Points, in no order, along strands that fork, close into loops and pass close to each other.
Points whose rows are less than 61 apart are linked; no others are. Some points are linked to none.
(896): [  9 -13  17  15  -3  -2  -2  12  25 -14   2 -11 -19 -16  -2 -27  36 -10
 -16   2   1  15 -37 -31   9 -26  19   2  -4 -10]
(1469): [  5 -16  -7   6 -24  -4  34  14 -14  13  -1  17   7  11  -1 -12 -11  -3
  22  -8  -2   3  -7  46  10 -25   2  -3  11  -9]
(234): [  1  16   4  27  13  -2  -8   2 -20   8 -14  36  -4  11 -13   0   9  16
  -4 -17  -9  -1 -22  15  -2   9 -20  -6 -13  -6]
(177): [ 30  -7  58  17   0  23  -4 -31  36   1  -8 -12   4 -45  -1  -2  23 -13
  -5  34 -26  17  18  -8 -25 -36  -7  30 -45 -55]
(1258): [-24  17 -44 -44  35 -18 -40  -3 -29  -6  20   6   2  43  -7  28 -47   6
  20  -2  21 -19  -2   5  -3  29  18 -16  31  44]
(652): [-22   9 -23   8  17  -1  -5  18  -6  -1  19 -22  10  34  -7 -13  -3   4
 -13  -8  11   3 -25 -10  23   0  11 -27  21  20]
(825): [ 12  -1  38   9 -31  23 -10   2   7  -9  14   5   4 -43  -1  -7   7 -25
  -4 -15 -25  20  -9 -17   5  -1  19   4 -18 -41]
(1029): [-40  29 -39 -30  33 -15 -50  -3 -32  -1  16  14  11  32  -9  -2 -30  -4
  15 -17   8 -23 -11  -5  18  32  24 -24  22  19]
(782): [ 28  -8  32  34  -5   3  25  -1  12   9 -25  14  -2  -6  -6 -20  27  14
 -12  -4 -19  16 -33  28   0 -28 -13   5 -30 -24]
(1148): [ 13  -4  36  18   6  11  -8 -31  28   7   5   3 -21  -9   7  17  30   3
   6  36  -8 -11  36  -4 -33 -13 -21  29 -12 -11]
(1203): [ -2  -4 -11  -6  20 -11  -8  15  23 -16  17 -33   9   6  -4 -14  26  -3
 -18   6   8   5 -36 -49  26  -5  19 -24  19  12]
(242): [  4  -3   8 -11 -15   9  28 -22  10  13  -4 -11  -7 -24   8  27   6  -9
   0   9 -10 -11  39  13  -5  11 -18   6  -7  -5]
(432): [-12  12 -41 -29  30 -25 -23 -12 -39  -7  -7  20 -19  38  10  31 -58  31
   9   5  22 -12  22  18 -22  24  -1   7  24  51]
(620): [  7  -4  34  -6 -30  10  -9 -20  -1  13  17  14 -21 -19  11   8  -4 -15
  21  15 -24  -3  36  19 -16  -4  -3  24  -6 -16]
(1694): [ -9 -13  24  11 -26  12  15   4 -32  18  -4   5  -7   3   5 -14 -13   8
   2   4 -25   1  28  43   0 -27 -19   8 -12   3]
(366): [ 28   9  14  15  25  -6  16 -13  44  -6  -4  -3  -7   1 -11  21  52  21
 -13  27  22  -2  -3 -16 -20  -3 -24  24 -11  -1]
(316): [ -7  10 -31 -30  -3 -22   3  13 -19   9  11  15   3  20 -16  20 -20  -1
  27  -8  22  -6  -8  14  -2  15  10  -7  28  17]
(1230): [-22  -3  -3  21 -10  17   2  18 -15   4   6  -5  15  18   3 -24  -5  -6
 -22 -17  -9   5 -12   6  22  -4   2 -24  -1   7]
(771): [ 23   6  19  38  28   7  26  -9  30   4 -31  -9   5  10  -7   2  40  26
 -21  10  -1   2  -1   1 -17  -3 -43  11 -25   1]
(998): [  5  13   3  41  19  -6  -4  13  15  -4  -4  -2 -19  13  -3 -15  29  26
 -14   1   7  12 -38 -11   1 -11  -4  -5  -3   9]
(465): [ 36 -16  22   7 -21  14  38 -16  28   9 -15 -22  11 -34  -5   1  13 -16
  -5  18 -20  16   5   4 -10 -33   2  12 -22 -42]
(966): [ 26 -30   6  -6  -5  -7   7  10  44 -40 -27 -33  13 -38   6 -22  31 -16
 -37  -3   1  40 -39 -57   7 -33  25   6 -24 -40]
(284): [-18   4 -32 -31   6 -16  -5  18 -21   6  15   9  28  19 -17  -5 -22 -21
  22 -21  17  -7 -31  13  26  16  28 -24  35   1]
(1169): [ 13   4  -4   6  18  -7  15  11  27  -3  14 -30 -10   6   0  26  23  10
 -14  22  21  -4   5 -18  -7  -6  -7   1  21  33]
(372): [-26   0  -9 -10 -24  10  -7  13 -43   8  -1  29  14   3   6  -7 -43  -2
  12 -24  -6  -6  11  34  13  15  -5  -7   5   0]
(1114): [-28  -2 -26 -33 -16 -10 -31 -11 -46  -8  -1  37 -13  15  10   4 -59  -4
  20  -7   0 -11  28  31 -12  29   0  18  10  32]
(1162): [ 18   6  20  32   4  -2   9   4  -7  12 -23  29  -5   3 -12 -13  19  15
  -4 -11 -11   5 -42  28   3  -7 -13  -5 -23 -18]
(926): [  1   0 -17  24  21 -14  15   0 -21  11  -4   2 -26  28   4  14 -13  36
   9   8   6 -12  23  38 -22  -3 -27   1  18  25]
(566): [-20   4 -12 -17   1 -12 -26   7  -3   0  30   1 -26  17  -5   9   5 -11
  29   7  11  -8   1  -1  -5   8  20   7  28  35]
(1728): [ 12   5   1  12  13  14  25  13  19  -6 -17 -15  26   2  -9   3  23   4
 -29  -8   3   8 -15 -23  11   7 -17 -19 -10  -4]
(430): [-27   9 -13  -4  17   6 -20   7   6 -13  23 -37  24   8   2 -25   5 -14
 -19 -13  -5   3 -21 -42  47   8  16 -45  14   7]
(1175): [-25   7  -7 -12  -4   8 -25   6  -8 -12  22 -13  24 -13  -2 -21 -10 -30
   4 -33 -14   2 -21 -20  38  23  24 -38  15  -8]
(666): [ 14   5   0  -3 -10 -15   6  -1 -19  23  -6  25 -10   4 -11   3  -4  10
  26   7  -3  -8   0  43 -18  -4 -13   6   4  -9]
(1292): [ 26   1  31  27  14  12  24 -21  36   5 -23  -3  11 -12 -11   7  36  15
 -16  11  -4  -4  17  -5 -22   1 -47  17 -34 -17]
(1627): [  2  -4 -11  -7  -3   0  19  10  19   2  14 -35  -6   4  -4   7  11 -10
  -8  13  16   2   8 -13   7 -12  10   0  14  26]
(1058): [-16   9 -33  11  27 -11  -6  13  -2   1  19 -23  -3  45   6   5 -16  23
 -12  -2  23   2 -18   1   8  -2   9 -19  37  38]
(460): [-31   3 -48  -2  21 -10 -25   7 -48  -3  -8  16   1  61   7 -15 -75  34
  12  -4  27  -4   8  38 -20   7   4  -8  20  39]
(1447): [-16  -6  16  -1  -6   9   5 -29 -12  13  -2   4 -30  -1  21  14 -11  13
 -10  16 -14 -19  50  17 -13   4 -28  19  -2  26]
(422): [ 44 -26  19   4   5  20  11  -9  48 -33 -53 -33  32 -47   3 -14  29  -1
 -33  13   2  39  -9 -49 -20 -54   1  36 -48 -59]
(23): [-18  -1   2  15 -13  14   9   9 -31  16  -5  12  -3  18   5 -11 -23  11
  -7 -11 -15  -1  11  33   7 -10 -20  -7   1   8]
(1293): [-14  -8  31   7 -41  14 -10   3 -30  13  13  17 -13 -11   8 -11 -21  -3
   9   2 -26   3  24  34  -4  -9 -12   8 -11  -3]
(1024): [ -8  -6  11  20  14  -4   8 -33 -20  11 -12   5 -33   9  19   9 -12  37
  -8   8 -12 -17  44  26 -15   1 -44  14  -4  28]
(744): [ -6  18 -10  11  38  -8  -9 -15   5  -2   8  -1 -17  26  15  36   1  36
 -19  16  21 -12  24  -8 -19  31 -28   1  17  45]
(458): [ 29 -19  26  10 -10  17   6   4  44 -19 -21 -34   8 -35   0 -10  40  -3
 -29  16   6  17  -1 -44 -16 -40   9  23 -30 -34]
(1552): [ 16 -19  30   2 -29   9  -8   7  18 -28  13 -19   8 -63  12 -34   4 -20
 -12 -25 -18  44 -34 -48  13 -16  42  -8 -17 -47]
(1353): [ 29 -14  12  19   8   4  24  13  42 -16 -25 -28   6 -12  -6 -10  43   6
 -34  11  13  16 -24 -31  -5 -21 -10   8 -19 -12]
(534): [ 39 -10  46   2 -21  27   4 -25  33  -4  -7 -15   4 -61   3  -1  10 -29
   2  25 -27  27   6 -12 -19 -31  17  23 -37 -66]
(1056): [-25  30 -34 -14  28 -11 -26  10 -35   1  -1  20  11  32 -11  12 -31  12
   6 -12  14 -14 -11  10   6  35   6 -17  12  14]
(1542): [-11  -6  -2 -10  -9  -3   1  18  17 -12  23 -32  -5   0  -3 -17  16 -18
  -6  -5   9   8 -28 -28  18 -18  28 -20  17  16]
(856): [ 22 -13  20   8 -15  14  49 -17  -4  27 -14 -11   3 -11   4   1   0   4
   7   5 -26 -11  33  32  -2 -18 -27   6 -21 -19]
(1182): [-21   1   1  -9 -23   2 -22  17 -12  -4  24   5   7 -17  -3 -25  -4 -25
  11 -26 -20  10 -27  -6  28  10  28 -16  12 -11]
(425): [  5  -4   3  23  -2  -5  14   1 -13  20   0   3 -30  21   4  -6   0  26
  15   8  -4  -6  13  33 -19 -21 -22   7  14  17]
(738): [ 10  14  -2  -3  17 -11  -7   9  31 -19  10  -6  16 -10 -11   5  43 -10
 -10   6  13  -3 -34 -51  10  16   8  -7   3 -10]
(43): [ -2 -10   7 -22 -45  13  22  -9 -10  13   9   2  -4 -17   5   6 -22 -25
  21  -1 -14  -6  38  31   3   2   0  16   7  -5]
(82): [-34   9  -9 -29   0   8 -41  -3  -4 -13  33   1  -6  -8  12  16  -7 -31
  15 -10  -7 -19  18 -23  18  39  21  -3  13  23]
(1274): [-20  15 -26 -35   0 -19 -20   7 -31   2   6  28   4  15 -13  19 -36 -15
  28 -13  13 -15  11  20  -9  30  11  -3  19  13]
(1079): [ 13   4  22  28  11  -5  -7 -23  14   9  13   5 -43   4   5  13  29  22
  18  33  -2  -9  28   7 -37 -10 -15  27  -5  10]
(283): [-20  10   6 -18  -6  13 -40  -7   0  -5  21  20 -15 -18  13  31   3 -21
  19  -7  -7 -21  23 -15  -3  40  12   9   5  14]
(1211): [ 18  -5  15  34  13  -6  26 -11  -2  18 -13  -1 -21   9  -5  -2  17  30
   9  12  -9  -5  12  34 -23 -17 -35   5  -4  -1]
(459): [  7   6  31   7  -2  16 -17 -23  30   0   6   8  -9 -34  10  22  29  -7
   1  22  -7 -14  42 -17 -16  10  -9  19 -26 -17]
(1500): [ 11  12  -2 -17   7 -15  -3  -9  14   6  24   1 -17   3  -6  39  13  -1
  20  21  19 -15  23  -7 -17  13   3  11  21  23]
(1219): [ 33 -31  17  -5   1  10  -8   2  41 -45 -37 -31  25 -49   4 -21  32  -5
 -35   6   1  44 -21 -70  -7 -39  18  26 -40 -58]
(1710): [ 21   3   9 -17  11 -11 -15   8  49 -43   9 -25  16 -44   4 -11  42 -21
 -14   7   7   5 -22 -77  18   2  23  -1  -4 -28]
(1516): [  3 -10   9   6 -14  18  17  14  15 -12  -2 -30  22 -15   2 -19  13 -14
 -27 -12 -12  13 -16 -29  21 -15  13 -21  -4 -11]
(1186): [  6   7 -32  17  38 -28  -8  -4 -40   2 -16  20 -22  40   3   8 -48  47
  19   2  19 -10  15  37 -36   6 -22  -3  22  27]
(15): [-13  18 -24 -15   9 -11 -18   8 -13   2  10  11  12   6 -15  -2   1  -9
  12 -17   7  -7 -31  -5  20  24  17 -21  21   0]
(1628): [ 31   0   9  -5   7  -3   8  -2  49 -23  -8 -17  15 -29  -9   9  48 -12
 -20  16  15   4 -14 -49  -3   0   4  15 -14 -25]
(1739): [ -8   4  30  -1 -25  18 -19  -3   8   3  18  14 -19 -24   7  10   4 -19
   7   6 -17  -2  26  -4  -6   8   4  15 -12  -8]
(1009): [-20  -4 -14 -27 -25  11   6  -7 -17  10   2   3   0   0   9  18 -31 -18
   1 -14  -5  -8  30  14   8  28  -5  -3  15  15]
(519): [-33  21 -33 -38  19  -9 -37  -3 -20  -7  27  -4  20  18  -4   8 -24 -20
  10 -21   5 -11   1 -10  26  35  17 -27  25  23]
(927): [  7  -2   8  35  21  -6  11  16  12  -1 -18   0  -3  16  -7 -27  34  22
 -29 -14   3  10 -54  -5  13 -13  -6 -13 -16  -1]
(466): [-36   9  -2 -14   4  14 -43   3   6 -22  38 -19   4   0   5  -6   4 -29
   9 -13 -13 -15   6 -37  25  29  24 -19   9  19]
(1068): [ 43 -13  29  23  13  10  21 -20  53  -6 -39 -22  19 -17 -14  -8  45   7
 -27  21   0  13  -8 -19 -19 -27 -25  35 -50 -40]
(631): [ -3  -3 -31  -3  12 -10  29  22 -31  13 -13  28  13  36   1   0 -32  19
  21 -11  16 -10  -9  46   2  -4  -8 -10  14   8]
(114): [ 33   0  14  33  13 -11  25   2  24   0 -32   4  -5   6  -9 -21  38  15
 -19   0   2  16 -51  10   0 -17 -18   4 -19  -9]
(767): [-38  24 -20  -8  28  -1 -32  -3  -4 -10  25 -27  24  24   0 -15   0   1
 -14  -8   0 -14  -9 -38  38  25   9 -40  10  20]
(180): [  1  -7  20  -2  -2   6  24 -38  -5  17  -7  -6 -18 -14  11  19   3  10
   1  23 -19 -20  56  22 -15   3 -32  21 -17   5]
(1195): [-11   1 -27 -19   0  -7  19  -9 -36  16 -15  19   3  19  10  24 -43   7
   4  -6  -2 -23  34  36  -3  16 -20  -6   9  21]
(1704): [-15  15   1 -13   0   1 -30  -8 -14   1   9  29 -19   6   6  26  -5  -7
  17   2   1 -15  23   2 -13  28   2   6   7  20]
(1705): [ 16   2  45   6 -20  23  -8 -12  16   6   5   3  -8 -32   2   1  13 -19
  -1  14 -19   4  14  -3  -8 -14   1  20 -22 -27]
(75): [-22  19 -22  -4  34  -6 -18   2 -10  -1   7  -4  -6  33   4  22 -11  12
 -10   2  13  -9   4 -15   9  33  -3 -14  12  33]
(38): [  0  -6  22   0 -46  17   0   7  -9   2  18   4   0 -35   2 -13 -12 -34
   7 -19 -17  15  -5   3   7   5  25   0  -7 -31]
(1336): [  9  -3  33  18  -7  20  -6   0  29  -3   2 -10  -6 -27   0   2  34  -3
 -15  15  -9   9   4 -27 -11 -15   1  12 -23 -19]
(1080): [ -4  -3   6  30  -4  16  16  14 -12  14  -7   1  -3  18   3 -20   2  12
 -15  -6  -9   3  -7  18   9 -13  -7 -11  -4   8]
(1026): [ 22  -6  32  13  13  10  34 -34  14  18 -22 -14   2 -17  -2  12  30  14
  -7  17 -22 -13  38  10 -24  -1 -43  15 -30 -13]
(403): [ 18 -19  16   1 -17 -14   6  12  26 -16  -8  -4 -11 -28   7 -26  31 -16
 -19  -4  -5  33 -51 -32  21 -25  32 -10 -15 -32]
(1402): [  5  -8 -12  12  -6  -7  31  15 -34  18 -17  33  11  26   1 -15 -22  16
  23 -12   0  -4  -8  59   3 -21 -12  -4   7  -8]
(962): [ 34  -3  15  11  -3 -15  34 -16  32   5 -15   5  -9 -19 -15   1  35  -2
   6  18   2   7 -27   9 -10 -22  -5  13 -13 -31]
(894): [-10   0  -6 -20 -15  -2 -13  12   7   2  26  -6 -13  -1  -9  14   9 -30
  16  -5  10  -2  -2 -15   6  12  22  -6  17  16]
(604): [ -3  -8  26  21 -19  22   8  11   0   4   1  -4  -2  -6  -3 -14   9  -2
 -16  -5 -14   3   8  -1   4 -11  -5   0 -16  -8]
(1251): [-36  16 -37 -21  16  -8 -36   2 -45   4  -2  26  11  35   1  -3 -59   7
   1 -12   8 -22   8  18  -1  29  11  -8  12  17]
(1570): [-12 -11 -35 -21  16 -27 -11 -20 -47 -10 -13  19 -29  32  27  21 -69  32
  19  10  17 -15  35  39 -31  12 -15  16  23  50]
(398): [  8   0  17   1 -20  -4  -1 -22 -11  20   9  21 -22  -6  -4   9   3   5
  28  14 -16 -13  25  31 -18  -5 -11  21  -2  -8]
(479): [ 23 -11  12  14  -1   7  18  11  30 -22 -28 -22  29 -17  -1 -22  36  -2
 -41 -10   1  21 -33 -45  14 -14   0 -11 -27 -21]
(706): [  1  -9   5  -4 -17 -16  -6 -18 -32  19   0  20 -32  11   7  -3 -14  13
  40  20 -14 -16  37  47 -24 -13 -18  26   7   2]
(457): [-41   2 -14  -6  -9  11 -26  15 -29  -1  16   6  20  17   2 -30 -31 -15
   6 -25  -7   2 -19   6  30   7  13 -24  17   4]
(1393): [  9  21   6  -7  12   3 -21   0  31 -19  17  -3  11 -19  -4  15  36 -12
  -4   3  11 -14  -1 -53   8  28  10   0  -6  -7]
(356): [ -7  -8 -13 -16 -12 -18  -1 -12 -36  17   1  16 -28  18  10   6 -35  17
  41  15   3 -15  42  49 -22  -6 -16  17  19  25]
(321): [ 46 -15  23   4   0  17  46 -20  42   8 -28 -28  21 -29  -9   3  27  -2
  -6  20  -9   8  10   1 -16 -23 -19  18 -31 -41]
(65): [ -7  10 -29   1  25 -24 -14   5 -32   8  -4  21 -13  40  -5  10 -30  27
  16   1  19 -10   2  28 -24   5  -8  -5  24  32]
(1002): [ -8  18 -41  -9  41 -27 -35   1 -27  -2   7  10 -18  48   0  29 -40  36
   9   5  24 -10   6   9 -24  24   3  -8  28  44]
(1649): [ 39   6   8   7  21  -8  16  -3  56 -15 -14 -12  13  -9 -14   9  58   6
 -20  23  26   5 -12 -41 -13   1 -14  27 -22 -18]
(711): [-38 -11 -44 -29 -11  -3 -12  15 -37   5   4   8  11  36   7  -6 -60  -3
  17  -9  16  -5  13  35   9  12  11  -8  27  32]
(1154): [  7 -15   3   2 -10  11  12  20  16 -22   5 -27  25 -31   0 -32  17 -23
 -28 -16 -15  24 -30 -49  30 -13  32 -26 -14 -23]
(150): [  4 -10  16  29  10  -9   9 -25 -23  23 -12   1 -24   7   5  -1   3  39
  10  12 -21 -14  34  39 -23 -12 -47  17 -13   7]
(959): [  6  12  29  24  -2   7 -17   3  11  -2  -4  21  -8 -15  -6 -20  34   0
 -13  -7  -8   9 -37 -20   5   0   2  -1 -25 -25]
(551): [ 18 -10  -4   1 -25  -8  32   7   9   6  -5   7  -2  -3  -5  -9   5 -13
  13  -3   1  10 -27  20  13 -20  16   0  10  -8]
(1280): [ 27 -25  24  -5 -29   9   6   1  33 -21  -2 -31   7 -65   8 -18  10 -22
 -20  -4 -16  45 -25 -40   0 -32  37   8 -18 -55]
(108): [-35   6 -59 -27  19 -23 -34   7 -51  -1  -5  22  11  54   2  -6 -78  16
  15  -3  26 -16  10  24  -7  24  16  -8  16  32]
(1082): [-15  14 -48 -34  27 -29 -33   9 -23   0  24   3   6  43 -11   7 -32  11
  26  -3  29  -6 -24  10   2  16  27 -17  37  30]
(982): [ -1  -4  -8 -11 -13  -8  12 -11 -18  17   3   5 -19  15   8  22 -17   9
  20  10   2 -12  35  33 -10   3 -14  13  18  26]
(1463): [ 31 -15  36  -2 -27  17   8  -6  30 -14  -1 -23   5 -55   3  -7  10 -29
 -11   7 -19  31  -1 -24 -12 -28  24  16 -27 -46]
(912): [  8  -4 -19  14  17   2  41  16   2  12  -4 -12   8  29  -1  12  -5  24
 -12  -8  13  -2  -4  28   5  -8 -11 -16  17  20]
(138): [  2  10 -16  -9  -9 -16  -1   7 -18  14   2  28 -12  11 -13   6  -8  -3
  30   2  11  -3  -8  22  -5   2   8   1  15   3]
(1210): [ 24  -2   6 -14 -19  -6  20  -5  33  -7  -1  -3   3 -36 -10   0  23 -29
   5   0   2  16 -30 -17  12  -1  23   0  -5 -39]
(831): [ 19 -24  -1  -3  -4 -17  20  15  41 -26 -14 -22   6 -23   4 -28  31 -12
 -31  -8   2  29 -53 -43  23 -34  26 -13  -7 -20]
(1544): [-37  11 -23 -28   8   2 -15   0 -10  -8  20 -16  26   4  -2   2 -18 -23
   1 -23  -1 -11  -9 -18  41  33  16 -31  20   6]
(874): [-13 -10 -16  -1  13   2   2  21  16 -19   3 -38  25  -1  -2 -34  17  -8
 -23 -13   3  11 -35 -47  43 -11  21 -40  12   1]
(1129): [  3  13  11  15   4   5  -3  -9  -2  15  -8  18 -18  -2  -4  18  11   9
  -1   8  -2 -10  15   6 -13  11 -20   8 -14   5]
(1107): [ 29  -8  15  15   7   9  54 -21  16  25 -25 -20  11 -11  -2   8  22  13
  -2   2 -17  -5  19  24 -11 -15 -38   6 -29 -14]
(261): [-19 -15 -27  -2 -11 -14   2  17 -52  11 -17  36   6  32  14 -18 -63  22
  35  -1   6 -12  15  56 -10 -13 -16   3  13  13]
(47): [  4  11  14  39  19  13   5  -1  10   8 -19  -1  -6  13   1  -1  22  30
 -25  -1  -6  -1   5   1 -14   9 -41   2 -11  10]
(334): [-24   7  12  -2   5  13 -41  12  10 -24  25 -19   3 -17  13 -17  25 -20
  -3  -5 -10  -8  -2 -56  23  12  18 -16   2   4]
(850): [ 17 -16  21   7 -27  17  40  -3  -4  18  -6  -5  11 -19   1  -4  -2 -11
  -3  -2 -25  10  13  28   5 -21  -5   0 -15 -24]
(852): [ 26  -1   9   4 -22 -15  26 -10   8  14  -6  17 -14  -9  -9  -3  19 -11
  14  11   0   9 -22  18  -1 -24   1  11   2 -24]
(1386): [  9   7   0 -13 -15  -5   1   0  18  -1  13  -2  -6 -21 -12  13  23 -22
  14   3   3   4 -13 -13   5   6  24  -2   6 -13]
(381): [  2  13  21   1   2  14 -13  -4  34  -8   6   7   4 -25   6  18  31 -12
  -9  11   7 -21  21 -41  -7  25  -3  10 -20 -12]
(1125): [  1   9 -20 -10   7 -20  17 -17 -31  23 -24  32  -2  10  -6  31 -22  19
   8   0   4 -23  25  37 -18  16 -28   2   1   7]
(1012): [  8 -13  19  24 -18  19  27  11   8  -3 -10  -7  12  -8  -3 -22  11  -3
 -23 -15 -13  18 -20  -8  16 -26   6 -10 -18 -15]
(1040): [-27  -5 -18  13   3   3  -6  18 -16  -2  11  -2  18  27  -2 -30  -9  -6
 -11 -27   0   7 -32   3  31  -2  21 -35  15   4]
(2): [ -1  10 -19  11  28  -9  -1  17  13   1  17 -28 -13  26  -1  10  10  19
  -9  10  19   0  -9  -9   0   0  -1  -6  28  37]
(1604): [ -9   2  -5 -23 -12  14  24 -12   1  11   4  -9   6 -13   8  34 -12 -13
  -7  -5  -2 -14  34   0   6  30  -7   2   5  15]
(1208): [-43  -4 -44 -17  11   1  -7   3 -31   7  12  -5  12  43   6  -4 -45   2
  -6 -14  17  -7   2  23  19  16  10 -25  25  30]
(1236): [ 14  -9  -4   0   9   7  22  13  27 -24 -18 -28  41 -10   3 -26  20 -12
 -36 -22  -5  26 -45 -49  36  -4  15 -26 -11 -22]
(1420): [ -7  -1  10 -17 -14  16 -10  -6  26 -11  16 -23  -8 -20  10  23  14 -24
  -2   9   0  -8  32 -31   0  11   8  15  -1   7]
(1403): [ -9   8 -20  15  32 -15   2 -11 -10  10  -6   1 -16  31   7  25 -14  36
 -11   6  13  -8  15  10 -13  13 -29  -4  15  36]
(1212): [  6   2  28   1 -19  11 -15   3  13 -16  15  -4  10 -57   5 -19   8 -27
   6 -26 -23  21 -28 -37  19   6  34 -11 -11 -42]
(1656): [-35 -12 -28 -38 -28  -4 -18  12 -49   3  -1  25  -1  23  10  -8 -60  -4
  32   1   6  -8  27  39  -6  10  -3  15  18  32]
(1253): [ 27 -12  26  -2 -31  25  36  -7  20   1  -2 -19  18 -47  -1  -2   0 -25
  -6  -7 -21  22  11  -2  -2 -16  18   3 -19 -43]
(836): [-16  -7 -46  -8  10 -23  -9  20 -52   7 -16  25   2  45  13 -10 -72  27
  27   0  25 -10  18  50 -16 -10  -1   2  23  28]
(1559): [ 10 -17  29   4 -44  20  24   6  -5   8   7   5  10 -30   5 -15 -13 -24
  12 -11 -23  22   4  25   8 -15   7   7  -4 -37]
(606): [ -9   7 -44 -26  15 -19   3  17 -28   9   4  20  23  33 -14  12 -33   3
  19 -15  25  -7 -19  26  12   8  15 -23  27   9]
(1697): [ 33  -5  20  12 -13  -9  23  -7  32  -3 -10  11  -1 -38 -12  -2  31 -14
  -5   6   0  19 -37  -8   1 -13   9   9 -16 -48]
(1525): [ 37  -9   3 -13  10  -5  -1  10  48 -40 -12 -27  33 -41  -4  -3  47 -10
 -27   7  15   8 -20 -84   8   0  12  15 -11 -32]
(1679): [-21  -1  15  -6 -34   2 -25   2 -42   9  10  35 -22   1   6  -4 -31  -2
  29   3 -11  -3  26  39 -11  -1  -9  16   0   4]
(341): [ 20  -5  14  28   8   0  12   6  32 -11  -5 -19 -20   3  -3 -14  36   8
 -26  10   5  13 -29 -23  -4 -25   1   3  -6   4]
(507): [ -8  -6 -23 -16  -5  -8  37   9 -26  20 -10  22  16  16  -1  16 -32  -3
  16 -13   8 -17  11  48  10   3 -10 -10  11   7]
(1580): [-22  -6 -11  -3 -17   4  -5  14 -49  17 -18  41   8  21   4 -13 -48  14
  18 -11  -3  -5  12  51  -2  -1 -15  -1  -2   1]
(91): [-11  23 -11  14  19  -9 -18  -1 -27  12 -11  32  -2  20 -12  10 -11  16
  -2 -13   7 -16  -3  14 -11  21 -14 -10  -4   8]
(939): [ 31 -10  48  27   1  19  17 -29  27   6 -22 -16   5 -30  -5 -11  31   7
  -9  28 -27  13   8   2 -23 -39 -24  23 -45 -37]
(610): [  0 -13   0   7 -21  -6  12  13  12   0  20 -28 -16   7   0 -12   9 -16
  -4   5  11  15  -5  -2   3 -31  21  -7  17  18]
(469): [-42   5  -2 -22 -21   5 -47   8 -22  -8  32  11  -6   3   0 -17 -22 -29
  27 -18 -10  -2   3  -3  23  23  25   1  15  18]
(1588): [-10  22  -6   0  10  -9 -24  -2  -7   0  10  19  -6   8  -5  23  15  -1
   9  -3   7 -15   2 -13  -1  24  -2  -4   7  14]
(455): [-14   9  -3   0   1   6  -5  10   6  -5   6  -8   6  -2  -7   2  14 -10
 -18 -10  -1  -2  -6 -21  15  11   4 -12   4  11]
(1050): [-10  11 -32 -26  16 -17   2 -21 -31   7  -9  17  -8  19  10  41 -43  17
   0   3  20 -20  29  24 -16  30 -18   2  19  36]
(567): [-20   8 -26 -19  18 -20 -36  11 -16   0  25  -1 -18  34  -9   7 -16   1
  25   1  23  -8 -13   6  -2   7  25  -5  35  42]
(482): [-13  11  -7  34  26   9  11  -9  -4   9 -13 -10 -11  27  10   9   3  32
 -29  -1   9  -5  20   8  -9  19 -40   1   2  30]
(934): [-30   6   0 -15 -18   4 -44  -3 -42   3   5  42 -18   7  10   4 -43  -6
  22  -3 -11 -11  26  22  -8  21   1  14   3  15]
(247): [  2   4  11  -5  -2   6 -28   8  27 -26  21 -24   3 -35   3 -14  34 -21
  -5  -3  -5   3 -13 -63  14  -1  27  -5 -10 -15]
(763): [ 44 -18  36  13   4  20  21 -10  47 -25 -53 -31  33 -32  -5 -19  40  11
 -36  13   0  27 -10 -34 -22 -36 -18  42 -52 -42]
(1675): [-22 -11  -1 -30 -42  13   6   7 -14  10  16   8  12 -13   5   8 -35 -34
  20 -12  -7   1  29  22  13  23   3   1  11   1]
(100): [-13  27 -21 -14  24 -19 -34   5 -10  -8  21  16   1  13 -13  19   8  -3
  20  -7  14 -16 -17 -21   6  27  18 -16  17  14]
(1288): [-32   1 -48 -12  26  -5   2  19 -34   7   1   8  32  60   5  -3 -58  15
  -1 -14  24  -7  -5  36  24   6  13 -26  26  22]
(1727): [-21   5  10  -7 -20   7 -30  16 -20  -1  25  23 -12  -6  -3 -12 -13 -23
  22 -16  -9   3 -11  -1  10  10  21  -1  10  -3]
(705): [ 14  10  13  17   7   9   8  -3  33  -5  -1 -13  -7  -9  -6  11  36  11
 -15  14   7  -5  12 -22 -12 -10 -13  12 -13  -2]
(875): [ 26   9  15  26  21  -9  10 -25  28  13  -1  -1 -27   1  -9  17  35  26
   2  21   8  -7  10   5 -34  -5 -25  22  -5   1]

A piece is all that can be reached along the links. How many separate loops has the piece of each point below (a circle has one, a figure eight two, a Y none), and how many tips (points with one link)?
(1169) => loops 0, tips 5
(962) => loops 0, tips 4
(425) => loops 0, tips 4
(100) => loops 1, tips 3
(1544) => loops 0, tips 2

How many points has the smallest loop of links through each point below? Write 0 if it is on no loop.
(1739) => 25
(831) => 0
(1211) => 0
(1393) => 0
(1029) => 0
(1210) => 0
